Points, in no order, along strands that fork and pass close to each other.
In the rows, 128 means zero.
Points whose rows are less than 126 apart are linked; no others are. Some points are linked to none.
<840>: [107  97 113 103  92 121 104 105  96 141 122 144 155 138  53 129  81 163
 121 158 104 106 130 132 133 107]
<878>: [104 144 170 109 210  77 131 166 176 111 130 122 114 108 177 131 159 147
 141 104 138 135 169 106 123 110]
<303>: [144 121 106 150 172 152 170 105 130 119 135 123 107 145 156  68 111  92
 144  83 190 117 114 119 164 109]
<232>: [139  98 123 180 156 118 135  99 185 122 114 109  90  80 150  92 142 120
 107 106 114 163  89 167 127 172]
<862>: [ 84  97 167 141 167  73 125 122 173 137 192 120  86 105  95 187 118 135
 112 160 168 114 126 108 169 130]
<1060>: [114  59 160 165  82 120 130 143 144 149 135  95  91 105 120 167 104 136
 125 174 121 126 142 144  97 167]
<121>: [120 104 137 105  71 137 109 104  89 141 148 145 125 155  64 165  75 136
 108 185 137 115 115 148 137 139]
<924>: [ 79 152 158 114 129 164  99  74 132 114 191 144 154 110 114 129 117 133
 101 131 168 112  93 157 183 120]
<585>: [114 156 101  88 168 146 130  83 145 129 164 124 113 126 121  60 150  92
 114  74 128  69  99 176 146 117]
<1046>: [112 140 178  62 181 168 163 147  96 120 110 114 141 144 126 114 115 138
 153  44 145 103 138 146 166 111]
<460>: [106 125  98 132  74 149 111  83 129  99 174 154 134 132 149 130 120 123
  91 198 204  97 119 143 124 122]
<1122>: [172  82 111 154  98 195 167  97 119 138 114 108 113 122 174 102 103 130
 149  75 172 144 123 133 128  59]
<1074>: [122 126  82 143 131 164 113  92  61  62 123 114 138 130  60  80  97 127
  95 116 142  75 101 150 154 158]
<237>: [128  88 117 186 143 121 133  99 157 101  92  80  88  87 110 105 121 147
  97 124  94 124  89 149 103 183]
<525>: [202 136 160  98 126 115 158 196 110 152  83 134 127 194 117 121 122  88
 171 123 125 138 109 161 128 173]
<1085>: [160 148 178  71 132 178 174 157 103 140  87 108 156 180 152 100 124 133
 158  49 162 109 131 156 159 107]
<826>: [139  86  56 152 108 115 100  85 147 105 170 167 110 134 106 142  94 117
 121 179 167 134 104 154 163 178]
<499>: [130 158 138 141 129  99  83 170 170 150 103 130 145 145 128 130 167  98
 133 153  81 144  97 107  99 162]
<1134>: [196 136 126 116 115 144 150 157  83 125 103 146 140 181 107 126  79 107
 163 151 110 169 104 160 145 199]
<320>: [117 125  66  95  97 109  80  91 134 137 166 153 150 136  66 109 157 117
 110 157 111  56  78 155 111  98]
<849>: [105 150 153  32 113 149 151 103 123 107 157 146  61 124 128 141 114 115
 135 107 153 114 147 187 122 103]
<447>: [177 107 139 112 101 158 149 141 100 137 142 153 110 156 130 146  79  94
 166 149 158 167 112 172 144 164]
<1055>: [ 62 110 163 149 129  78 103 127 170 135 208 120 165  83  99 182 127 169
 121 181 134 110 121 110 156 114]
<176>: [164 117 135 193 103 161  81 116  98 129 113 127 120 137 155 140 123 111
  86 173 166 165 100 116 118 171]
<145>: [195 155 131 145 150 150 181 139 126 125  72 111 174 184 165  98  99 149
 168  76 182 129  92  74 155  73]
<495>: [149 156 116 139 127 150 108 142  66 137 100 124 134 137 101 107 166  90
 105 114  97 118 108  93  85  95]
<139>: [101 117  74 167  81 110 117 134 149  90 138 136 138 107 146 158 110 162
 144 204 115 125 166  81  95 136]
<593>: [ 83  90 145 123 111 143 127 115 131 139 165 109 120  74  86 179 111 143
 139 103  99 115  91 155 118 102]
<88>: [132  89 111 210 127 119 142 132 121 109 128 115 108 105 183 116 117 133
 110 175 181 145 174  94 118 156]
<855>: [131 117  59 118 122  90  99 126 152 125 110 156 151 153  86 100 156 116
 127 168 102  86  86 112  94 123]
<109>: [164 139  56 157 110  88 159 182 119 114 105 133 145 134 127  97 149 104
 177 162  96 148 201 124 125 178]
<1001>: [115 134 104 105  89 141 127  91 142 112 110 173 140  95 172 124 128 161
 114 141 124 187 184 154 127 125]
<937>: [147 150 145 103 122 143 146 176 104 111  74 119 128 160 146 163 135 123
 141 128 118 129 128  83  64 126]
<771>: [104  85 160 150  73 139 121 106 130 141 143 103 103  70  99 184 114 158
 105 158 104 126 103 141  85 103]
<399>: [115 175 159 118 130  90 148 146 132  88 142 131  96 134 137 166 152 119
  78 217 164 112 151 103 114 175]
<1094>: [126 125 163 172 126 104 124 202 124 191 122  95 167 134 140 136 132 130
 183  99 103 177 194 113 157 153]
<164>: [ 89 167 116  52 126 139 148  78 132  85 173 161 120 127 147 139 148 135
  79 162 165  59 140 152 134 123]
<458>: [ 92 145 182  80 191 123 160 151 112 117 105 127 165 124 120  90 110 159
 154  72 119 136 154 130 162  90]
<754>: [169 168 139  86 121 171 132 127 112 140 107 137  92 159 142 135 141  84
 134  89 126 159 125 144 124 126]
<639>: [159  82 107 157 157 112 128 118 111 169 124 133  82 148 113 119 127  96
 102 110 145 125 150 134 147 161]
<349>: [109 148 169 174 150  82  71 123 132 130 113  99 136 123  87  98 128 163
  88 166  81 131 124 109 141 171]
<904>: [ 82 121 107  95 172 131 143 103 144 121 179 133 129  75 123 101 177 109
 113  73 109  80 118 185 139 121]
<45>: [111 132 151  68  98 153 162 103 101 112 163 126  65 104  98 179 126 125
  98 130 128  93 146 169 116 108]
<819>: [192 153 129 151 118  83 131 175 142 161  65 121 147 183 189 125 128 158
 154 141 122 171 165  79 100 129]
<1013>: [111 125 182 123 183  96 133 147 174 142 105 117 125 108 162  89 154 135
 127  96 137 151 131 141 135 126]
<1114>: [114 136 101 141 119  85 147 200 136 124 114 127 156 131 135  88 178 113
 164 161  79 107 194 119  97 163]
<71>: [ 71 122 126 122 154  86 116  95 156 109 181 144 152  81 118 146 142 171
 100 163 122  97 141 116 142 107]
<205>: [154 165 188 111 156  79 148 185 155 147  75 111 148 144 158  92 142 148
 166  97 127 170 159 139 145 121]
<348>: [ 89 141 121 114 158  74 132 183 158 116 140 132 155 106 134 117 186 124
 152 144  81  88 163 114  97 141]
<964>: [149 136 132 178  89 152 110 176  70 150  83 120 183 149 129  98 142 109
 134 138 122 152 140 142 114 173]
<389>: [193 124 147 157 123  97 126 165 138 181  66 118 157 184 137  94 114 136
 157 133 124 159 105  98 116 113]
<796>: [117 135 133 134 173 178  97 100 107 165 171 122 134 122 136 126 153  94
 102  51 133 106 122 111 161 106]
<85>: [112 100 132 124 112 115  88 116 137 158 133 130 116 103  87 187 108 163
 132 125  60 170 159 124 152 133]
<93>: [ 79 113 117  93 178 105 155 146 146 109 155 138 161  84 125 126 174 124
 140  98  92  74 143 155 116 125]
<1071>: [129  80 148 161 126  97 137 178 157 172 109  86 136 134 148 147 102 170
 187 114  98 149 187  96 137 136]
<445>: [157 160 154 171  91 150 101 147  72 135  85 128 128 137 138 130 125 115
 105 164 124 193 127 119  97 162]
<321>: [122 135 121 102  54 182 141 105  73 106 116 147 140 117 112  88 109 123
 131 149 133 138 125 176 100  82]
<797>: [122 169 163 144 149  73  82 161 156 148 131 128  97 115 128 141 164 108
 120 161  92 172 140  94 110 137]
<106>: [137 185 134  92 133 125 134 184  92 122  86 136 143 151 117 131 169 101
 136 126  80 119 125  89  69  95]
<209>: [175 166 172 107 161  98 151 197 111 165  66 107 138 177 115 114 156 110
 153  87 117 138 142 140 133 151]
<606>: [ 74 131  83 150 158  75 114 132 155  92 146 131 185  95 105  90 115 182
 171 147  53 111 161  85 130 110]
<713>: [113 113  91 104 115 116 112 112 137 134 164 138 134  94  76 141 167 112
 129 127  72  80  68 139  69  70]
<394>: [125 157 143  88 128 146 119  93  84 137 175 128  58 120  81 177 125 109
  82 114 113 120 155 125 150  87]
<921>: [127 131 106 117 178 128 169  87 138  99 151 125  75 145 118  58 104  81
 124 104 177  83  92 154 148 136]
<592>: [127  54  94 202 103 137 120  95 133 119 146 132 111  96 170 104 124 133
 106 143 198 140 142 153 133 144]
<743>: [109 169 131 101 153 122 121 138 135  98 121 155 141 146 159 180 146 131
  97 162 144 110 140  82 119 180]
<366>: [160 138 135 210  98 126 118 192 106 158  86  94 189 142 152 103 123 149
 171 124 104 177 164 120 138 175]
<988>: [ 99 120  68 140  73 130 111 105 128  87 165 173 152 108 140 158 120 138
 114 208 176 127 146 108 116 109]
<537>: [141  96 129 157  90 171 106 112 126 133 148 143 130 158 180 126 130  88
 103 172 203 109  89 131 112 155]
<1034>: [189 112 155 154 111 163 195 129 148 131  92 106 149 144 170  88  95 145
 181  77 183 148 100 125 155  56]
<1116>: [151 134  95 169 162 196 122  86 114 142 146 101 103 143 164  95 121  84
 121  54 169 117 106 105 164 110]
<225>: [ 78 135 150  44 154 121 113  74 170 128 219 146 109 107 136 178 135 157
 121  98 161  69 113 169 140  92]
<798>: [124 125 100 113 129 107 115 150 149 122 124 166 142 175 154 192  98 140
 153 173 146 134 156  62 124 160]
<720>: [134 160 184 136 110 166 132 152  61 127  80 109 117 144 137 158 118 122
  95 132 118 141 129 100  82 146]
<221>: [120  83 134 155 162  91 126 130 145 153 143 126  96 129 122 142 102 123
 128 129 153 136 146 102 155 139]
<120>: [187 169 154  86 116 191 153 127 129 135 115 118 130 169 169 100 130  92
 163  65 162 142 104 162 149 103]
<979>: [ 75 162 175 133 116 150 130  89 115  83 147 140 150  90 122  98 117 136
  90 167 167 136 100 162 150 128]
<3>: [149 101 147 140 161 106 153 130 194 145  96 102  93 113 148  89 150 117
 129  91 133 141  85 160 117 129]
<466>: [112 134 142 103 132 121 156 103 153 116 151 148  68  95 142 110 121 103
 137 115 159 161 122 183 139 111]
<616>: [126 131  96  98 141 165 138  93 107 125 104 143 157 113 129 104 131 165
 125  56  87 154 162 138 163 104]
<587>: [118 126  83 143 161 141 138 112 105  73 122 112 119 114  68 128 119 129
  96 124 104  83 108 109 151 167]
<361>: [109 136 114 112 106  87 104 170 174 125 109 139 161 134 100 119 154 101
 156 174  76 111  72 122  81 139]
<641>: [198 171 140 186  83 105 140 196 138 162  83 101 184 179 200 131 129 162
 189 134 114 177 157 109 119 168]
<1100>: [144 154 114 132 155 139  97 108 120 152  92 144 169 143 137  86 142 141
 109  85 112 163 120 107 152 111]
<661>: [ 96 114 134 106 132 134 120 103 122 110 176 117 140  83  91 204 142 147
 114 130  83  74  80 112  87  69]
<506>: [125 163 151  91 152  99  84 150 148 156 133 151  99 129 131 177 159 117
 134 116 105 180 151 101 121  97]
<532>: [193 137 130 139 150 127 136 138 115 166  80 118 153 202 127 107  91 130
 154  91 156 141  85  68 139  68]
<897>: [146 166  77 173 125 154  92 126  67  99 127 121 113 108  93 100 186  77
  79 125 114 121 117 109 110 106]
<686>: [131  86  88 114 108 126 100 108 139 159 102 139 145 141  80 149  91 161
 139 121  74 141 122 102 135 123]
<565>: [117  78 145 101  72 146 142 115 124 140 150 155 113 150 118 171  66 134
 154 160 159 143 120 170 128 143]
<768>: [110 119 104 140 119 133 142  93 137  79 115 118 107  97  81 147 100 143
 119 148  97 119  82 145 118 172]
<934>: [129 135 120 173 128 109 146 129 106  90 142 136  94 130 146 143 122 116
  86 208 185 124 166 102 127 165]
<555>: [ 92 126 162 160 157 143 134 121 114  92 122  97 137  83 137 128 113 174
 105 129 108 122 136  85 118 108]
<175>: [ 80 131 130  66 111 160 115  67 154 134 192 146 134 112 139 123 105 151
 136 107 147  88  95 175 133  96]
<799>: [ 83 129 123  81 121 115 140  68 141  93 178 138 156 110 122 157 143 192
  61 181 151  63 126 145 134 116]
<310>: [127 114 128 115 126 149 152 160 141 130 114 124 155 139 132 123 117 120
 173  92 132 124  98 116 128  93]
<582>: [125 124 129 113 134 122 108 125 113 163 151 139  80 117  79 191 130 112
 122 108  82 157 158 118 148 120]
<538>: [137 132  61 181  79 105 126 163 115  85 122 125 128 126 143 137 121 129
 163 196 100 149 188  95  96 171]
<1096>: [138  57 135 150 104  99 136 174 168 161 120  91  99 115 130 162 117 136
 169 130  86 140 138 129 101 148]
<369>: [148  59  89 186 117 150 134  99 142 154 127 115 112 105 164  83 137 123
 117  91 173 144 129 149 128  93]
<523>: [198 122  98 127 141 138 129 133 120 164  94 126  84 165 134 146 150  95
 116  86 102 156 135 126 132 155]
<843>: [133 166 151 114 170 171  88 105 121 168 135 132 161 156 154  98 149 108
 113  44 135 138 106 118 164  84]
<792>: [122 145 119 109 124 142 142 122 128 127 109 151 143 101 151 135 128 151
 138  96 100 196 188 145 168 147]
<401>: [ 99 166 149  71 159 124 125  85 146 101 174 136  92 117 140 150 160 122
  86 126 148  77 103 132 120  91]

A fork is a point with three links, a tip a point with one. Leave the first point through the second and follow the links. Name the first fork or tip that comes.
<1096>; <1060> => <582>
<797>; <499> => <366>
<585>; <921> => <1001>
<819>; <389> => <798>
<120>; <754> => <979>
<303>; <921> => <445>
<175>; <225> => <458>

Follow the links from the first point to the second, and from the first to the third. Name the last point that the two ways share.
<937>; <1100>; <934> => <445>
<897>; <592>; <460> => <445>
<506>; <109>; <819> => <366>
<145>; <904>; <1096> => <366>
<849>; <495>; <121> => <582>
